Points, in no order, along strands that fork, close into loops and pass close to each other.
Points whose rows are less than 87.3 apart are linked; no others are. Some points are linked to none.
Z_161: [ -9.2 -20.3 -19.5  31.0 -43.2  11.3  13.6 -18.4   4.5   3.9  47.8 -23.6
 -37.0  -1.3 -30.5  -5.5   4.3  -3.8  24.0  15.2]
Z_198: [ -7.9  28.3   8.8  14.2  35.0 -19.2  -1.4   4.4  -3.0   9.8 -15.0   4.7
  -3.5  38.3  29.8  -1.9 -12.8  18.6   9.3  46.9]
Z_360: [-15.0  22.0  11.0   0.3   5.0   4.6  -3.7 -14.7  -1.9  15.5 -66.4  28.1
  18.4   6.9 -15.1  28.7  -3.2  13.6   5.1   6.0]
Z_401: [  8.9  -4.3  -5.5  13.6 -27.0  -4.6  -8.4  -3.3  12.6  13.0  52.9   2.0
 -50.4   1.4 -30.2 -28.3 -24.4 -10.4  22.4  23.0]
Z_25: [ -9.2  18.4  -1.3  34.0  11.4 -11.7  -2.6  31.6   9.6  11.3   8.3   8.3
   4.2 -15.1  23.6 -18.5 -14.7 -34.3 -57.4 -38.1]
Z_891: [ -5.6 -20.0 -19.9 -37.2  -4.5  18.7  -8.1   8.9   2.2 -10.8  45.7   5.1
   1.1 -21.8 -23.0 -28.9  29.9  16.2  29.3  -6.4]
Z_985: [  9.4 -20.9 -11.2   3.1  -8.7  17.8  12.4  -2.3  14.8 -19.2  21.5  -2.8
 -19.4 -18.6  46.5  29.1  -7.3  38.0 -10.4  19.3]
Z_826: [  5.6  15.0   7.9 -38.4 -10.8   8.9 -22.1   3.9 -23.4  25.3  15.2 -17.0
 -28.7 -12.9 -59.4  -8.7  15.0  10.3  64.0 -29.6]
Z_903: [ 25.9 -20.5  -8.2  31.3 -23.2   4.9   2.7  -3.7 -11.1 -15.1  25.6  -1.7
 -30.2 -13.8   9.3   1.2 -38.9  51.1   7.1  19.1]
Z_808: [  4.3  47.2  14.3  34.7  20.7 -25.3   4.3   3.5   9.2  12.0   4.7  29.4
  -7.8  16.6  15.3 -11.4   4.3  -2.2 -14.8  13.5]
Z_761: [ 28.8  20.9 -13.4  26.3  -8.5   1.2  19.1 -16.3  12.5 -24.5  -6.3  10.8
  18.4   5.5  36.5 -28.7  -3.2  -0.5 -23.7 -31.3]
Z_797: [ 17.2  54.5   2.9  42.0  10.4 -25.2  10.5  -6.8  12.4  22.9 -35.7  21.8
 -34.6   8.1  14.5 -10.1  24.5 -10.1 -26.3  39.4]
Z_939: [ 20.4 -19.7  -3.3 -28.6 -15.4  22.1 -50.2 -20.7  -6.4 -10.7  11.6   0.0
  37.3  -3.2  18.3  15.0   5.1  21.5  31.6 -10.8]
Z_451: [-14.0   7.1  -4.2  46.8 -16.5 -22.3  30.6   0.7  -3.0  38.3 -36.2 -14.5
  -6.1   6.7  15.5 -20.9  -7.2 -17.6 -28.0   4.2]
Z_791: [-12.9   7.5 -10.3  41.4  -2.3 -16.1  12.6  17.0 -30.0 -18.9  -5.0 -11.7
  15.9   6.7  -3.0 -18.0 -29.2 -13.7  18.6   6.1]
Z_763: [ -4.4 -30.2  11.8 -40.7 -18.8   3.0   9.3  -3.3   2.9 -26.2  -0.4 -20.1
  37.7  33.8  -7.7  -1.7   7.4   5.1  25.0  -0.2]
Z_624: [-35.5 -24.1 -22.3  -2.3  46.7   0.9 -11.0 -13.0 -20.1 -23.5  -6.7  -9.7
 -15.8  14.9 -21.2   2.1  15.5 -17.4  -7.1  19.9]
Z_720: [ 10.3  31.8  -4.5  30.0 -12.8  24.7   3.8  12.8  14.1   4.6 -23.3 -12.5
  49.0  14.4  27.2  -3.7  -1.5   4.9 -31.8 -26.4]
Z_52: [ -7.9  13.7   0.2  -9.0 -16.9  18.3  -4.5   3.0 -20.1  -6.4  16.2  12.4
  39.9  -2.3 -20.9  23.7  31.8 -12.5  43.3  44.1]
Z_621: [  8.9  36.0   6.7   6.6 -10.9   6.6  -1.4  41.8  23.4  11.2 -31.6 -14.5
  52.8 -10.8  48.2  10.7  27.3  20.5 -19.7 -28.7]
Z_217: [ -4.4 -16.7   5.2  -3.0  19.7   1.6   9.2 -37.7 -10.9  25.5  -5.5   8.4
  21.3  -2.7  12.9  -3.0 -29.6 -10.7   0.0 -27.3]
Z_91: [  3.4 -13.1  -7.8  -1.7  11.6  35.0 -17.0 -11.3 -10.3  -7.1   6.9 -23.4
 -23.9   1.6 -46.6  30.6 -23.8  -7.8  17.0 -23.0]
Z_751: [ 40.8  16.2  10.2  43.5   3.6 -20.3  37.5 -11.8 -13.2  -3.1   2.6   0.5
 -40.5  11.1  11.9 -14.0  -8.9 -39.9 -52.7  19.4]
Z_469: [-19.2 -25.7   9.4 -31.5  20.6  15.8 -17.5  -7.5  -6.1   0.1  44.6  -4.7
  20.4  -2.5 -41.0 -14.7  21.4   0.5   2.4 -30.7]
Z_252: [  6.3 -14.5 -11.1  -7.1 -16.4 -16.6  13.6 -15.3  25.4 -30.5  -2.4 -17.2
  -1.8  44.3  12.3  -9.6   2.1 -12.9  17.7  18.6]
Z_703: [ 14.6   4.6  12.7 -28.9 -21.7  10.0  13.2  -8.5  -9.4  17.6  33.4   6.9
   8.7 -15.9 -28.9   9.7  -6.1  -4.8  59.4 -26.3]
Z_795: [ -5.4   3.4  22.7   8.1   5.9  -9.5  58.9 -18.5  -4.2  24.1  -8.2  -1.6
  28.6   4.7  35.8   0.3 -13.6   3.1 -11.0 -27.4]
Z_164: [-23.7   3.6  -0.5  12.5   4.8  22.1 -19.0  12.3 -18.0 -15.2   0.7  10.8
  20.0 -10.5 -15.2  35.6  30.0  18.6  -3.1  24.3]
Z_968: [  1.0   9.9 -14.7  43.5  -3.5  -4.0  11.7 -11.3   5.8 -24.1  -7.5  20.8
  -7.4 -14.8  -1.6 -11.8  -2.9 -15.2 -45.4 -28.7]
Z_379: [-23.5 -12.8 -14.2  20.6  -6.0  14.8  -9.6   7.1   4.5 -25.9   5.4  20.6
  10.7 -21.5 -12.4  14.0  17.3 -14.7 -27.3 -19.7]
Z_335: [ 12.9  -3.2   1.9  13.1 -20.4 -15.1 -15.0  -4.4   7.1  13.1  37.9  23.2
  -7.6  14.8  -5.6 -43.8 -46.0   0.4  -2.6  15.5]
Z_461: [  0.3   5.1  15.4 -33.0 -11.1  10.1   6.4  48.1  -9.4 -37.2 -15.7   9.2
  36.9 -12.3 -30.9  24.8  -3.1 -14.6   3.2   4.7]
Z_639: [ 33.6  38.4  -4.2  15.7  13.6 -36.2  -1.7  43.1  16.4  12.4 -45.4 -18.3
 -29.9  -8.3  37.3 -38.1   2.4   7.2 -38.2  -0.7]
Z_824: [-18.2   6.8 -15.3   7.2 -22.8  18.7  -2.9  -9.8  11.5  20.9 -57.9  21.8
  13.7 -12.2  13.3  15.4  -0.2 -18.0  -3.5  21.5]
Z_727: [  5.5   3.4  10.9 -10.3  13.8 -23.2  -0.5   0.7  42.3  10.6   9.0   5.3
 -11.5  10.9  56.9 -20.4  16.9   0.8 -63.2 -14.6]
Z_966: [-12.6  36.0  10.5  -6.4  29.1 -12.3   4.6  57.8  17.3  29.8 -28.4 -15.4
  24.9 -23.6  40.7   5.4  24.2  -7.8 -21.7 -22.5]
Z_376: [ 17.3   2.5   8.9 -49.6 -20.9  38.1 -27.9 -27.0 -12.9  -5.3   7.6 -21.0
  18.3  -8.6 -61.6  34.0  33.1  -0.4  12.5  14.1]
Z_778: [ 16.8 -14.1 -17.9  20.8  12.0 -31.5   2.8   5.8 -22.9 -22.4  -4.7  -9.5
 -29.4   0.0  16.8 -31.5 -39.7 -17.3   6.2  12.5]
Z_323: [-19.7 -20.4  -7.7 -27.8  32.8  -2.2 -47.8  -7.5 -17.6 -18.1   1.9 -19.1
   9.1  22.9 -35.5 -14.1  14.2 -22.9   7.2  -8.0]
Z_607: [-11.0 -32.1   8.7  -2.1 -14.0  17.0  17.5  -8.5  15.2  -7.2  17.4 -24.1
 -11.5   7.5 -28.5  47.6 -21.2  -2.4   5.2 -29.9]
Z_66: [ -1.9  -3.5   4.9 -10.3  15.9 -10.2   8.4 -29.7  -4.7  23.0  17.5   5.9
  -7.3  -7.6   3.3  10.4 -27.4 -35.9  44.5 -15.5]
Z_862: [-22.0   2.5   7.3 -14.0  30.0  -1.8  -7.5  16.1  29.0   6.2   3.6  16.3
  15.8   9.8  19.5  -1.4  -8.1 -21.8 -56.4 -35.1]
Z_893: [ 21.7   5.9  37.8 -54.7   9.0  -5.5 -31.0  13.9 -25.7   6.4  10.6 -13.0
  27.9  -2.8 -11.4  38.6  -7.0  23.3  37.0  10.3]
Z_250: [ 16.5 -12.7  -5.3 -35.4  -3.2  26.8  -9.8   9.6  18.8 -21.3  14.2  11.6
   8.7  -2.6  19.2  23.1  -6.0  44.5  15.2   7.8]
Z_892: [ 26.1 -11.0 -13.5  16.4   5.8 -34.5  19.1  -3.2  -9.8 -23.5 -16.3  -6.9
 -47.2  -7.8  35.0 -20.1   1.1 -35.8 -28.5  10.2]
Z_475: [ 37.6  22.9   3.6  18.5  -6.2 -40.6 -16.2   8.2  34.4 -12.3 -22.0  10.3
 -30.6   9.2  42.0 -30.8  20.9  27.6 -55.9 -12.2]
Z_534: [-12.2 -21.9  19.1 -16.8  12.5 -20.9  18.0 -18.1  12.4  16.5  41.0   8.4
 -26.1  -3.8   8.5  -4.5  12.9  35.9   8.5   4.4]
Z_935: [  1.3 -23.9   3.3 -12.9 -18.8  -3.3 -27.6 -22.7  -4.8  -0.7  26.5 -22.1
  38.1  22.9  24.5   3.0   5.2  -6.6  44.9 -20.1]
Z_833: [-11.9 -15.2   1.4  -3.3 -21.8  24.6  26.3   3.8  15.8  -8.4  26.3  14.0
   4.1 -24.3 -22.7  27.5   0.9 -19.2  -6.1 -14.2]
Z_190: [-23.9   9.0   8.2 -15.8  35.3 -12.6   9.9  30.6  -2.6   8.0 -26.9  28.5
  -2.6 -35.2  25.7   8.9  21.4  12.9 -14.1  -6.1]
Z_147: [-33.2 -27.5  11.9 -23.5  31.7 -27.9  12.4 -13.2   0.0   8.2  -9.7   6.2
 -23.4  -5.7  24.6   2.5   9.3  18.2  -2.0  10.0]
Z_226: [ -9.0  -3.2 -13.4  15.0 -30.0   0.3   4.7 -13.0   0.5  -6.4  11.5  -6.8
  -5.2  18.0 -18.7  15.5   4.7 -24.9  47.1  33.3]
Z_721: [-13.8 -24.4  -1.0 -15.8  -9.2   9.1 -18.9 -27.2 -12.5  13.2 -43.8  16.3
   6.6  -2.0 -20.6  17.6 -11.9  36.9  33.6  14.6]
Z_380: [ 23.4  30.1   5.9  37.3 -18.3 -32.0  17.8  -8.8  12.2  59.1 -49.5 -10.2
 -31.0  12.6  11.0 -30.9  13.3 -20.6 -42.8  23.9]
Z_955: [  8.2  -9.5 -21.8 -46.9 -10.6  47.9 -31.0 -11.1 -16.7  -2.5  15.6 -16.5
   2.7 -16.5 -32.9   1.1  48.0   3.1  37.3  10.6]
Z_658: [ -9.8  24.2  -2.0  51.1  16.4  -8.2  19.9  29.3 -19.2   5.9 -36.7 -32.8
   9.5   9.3  19.4  -2.6 -12.0 -12.4 -17.9  15.1]
Z_103: [ -2.7   3.5  22.8 -44.0  17.5 -10.6  11.6  47.5  -7.7 -17.2 -30.0   7.1
  16.0 -21.7   7.5  40.4  10.6  -7.6  -7.8 -17.5]
Z_206: [ -2.0 -23.4   1.2 -15.2 -14.0   5.0 -19.6 -11.7 -31.9  10.4 -13.2 -19.5
  -1.8  -1.6 -50.9 -14.8  -1.6  35.6  55.9  -7.8]
Z_718: [-14.8 -32.9 -25.4 -11.4  25.7  32.9 -16.8  -9.7 -10.5 -23.3  10.1 -35.2
 -41.0  -4.4 -25.2  23.3  13.2   6.6   7.2   3.9]
Z_995: [ 28.5 -11.9 -10.1  31.6 -17.2  -0.7  27.5 -12.9  -8.4 -36.0  31.0  11.6
 -48.4 -21.5 -24.8 -15.0 -15.3  21.2 -13.9  -3.5]
Z_969: [-12.9   4.2 -10.9  -9.1  10.9   9.9   0.3   1.4  11.2   1.8  10.4  31.2
  21.5  17.9  -6.4 -42.7 -34.6  -0.3 -12.6  18.2]
Z_15: [-25.9  -0.8  13.1 -23.1  -1.8  21.5 -19.6  -0.5  10.2  22.4  15.6  28.1
  23.5  19.6 -30.2  10.2 -26.9   0.8   3.8  13.0]

A fork is a point with three links, a tip a point with one. Leave the first point through the second and follow the links. Name the first fork or tip that comes.
Z_892 / Z_778: Z_198
Z_955 / Z_891: Z_379
Z_607 / Z_91: Z_376
Z_824 / Z_360: Z_795
Z_198 / Z_808: Z_751
Z_995 / Z_903: Z_226
Z_795 / Z_217: Z_824
Z_226 / Z_252: Z_995
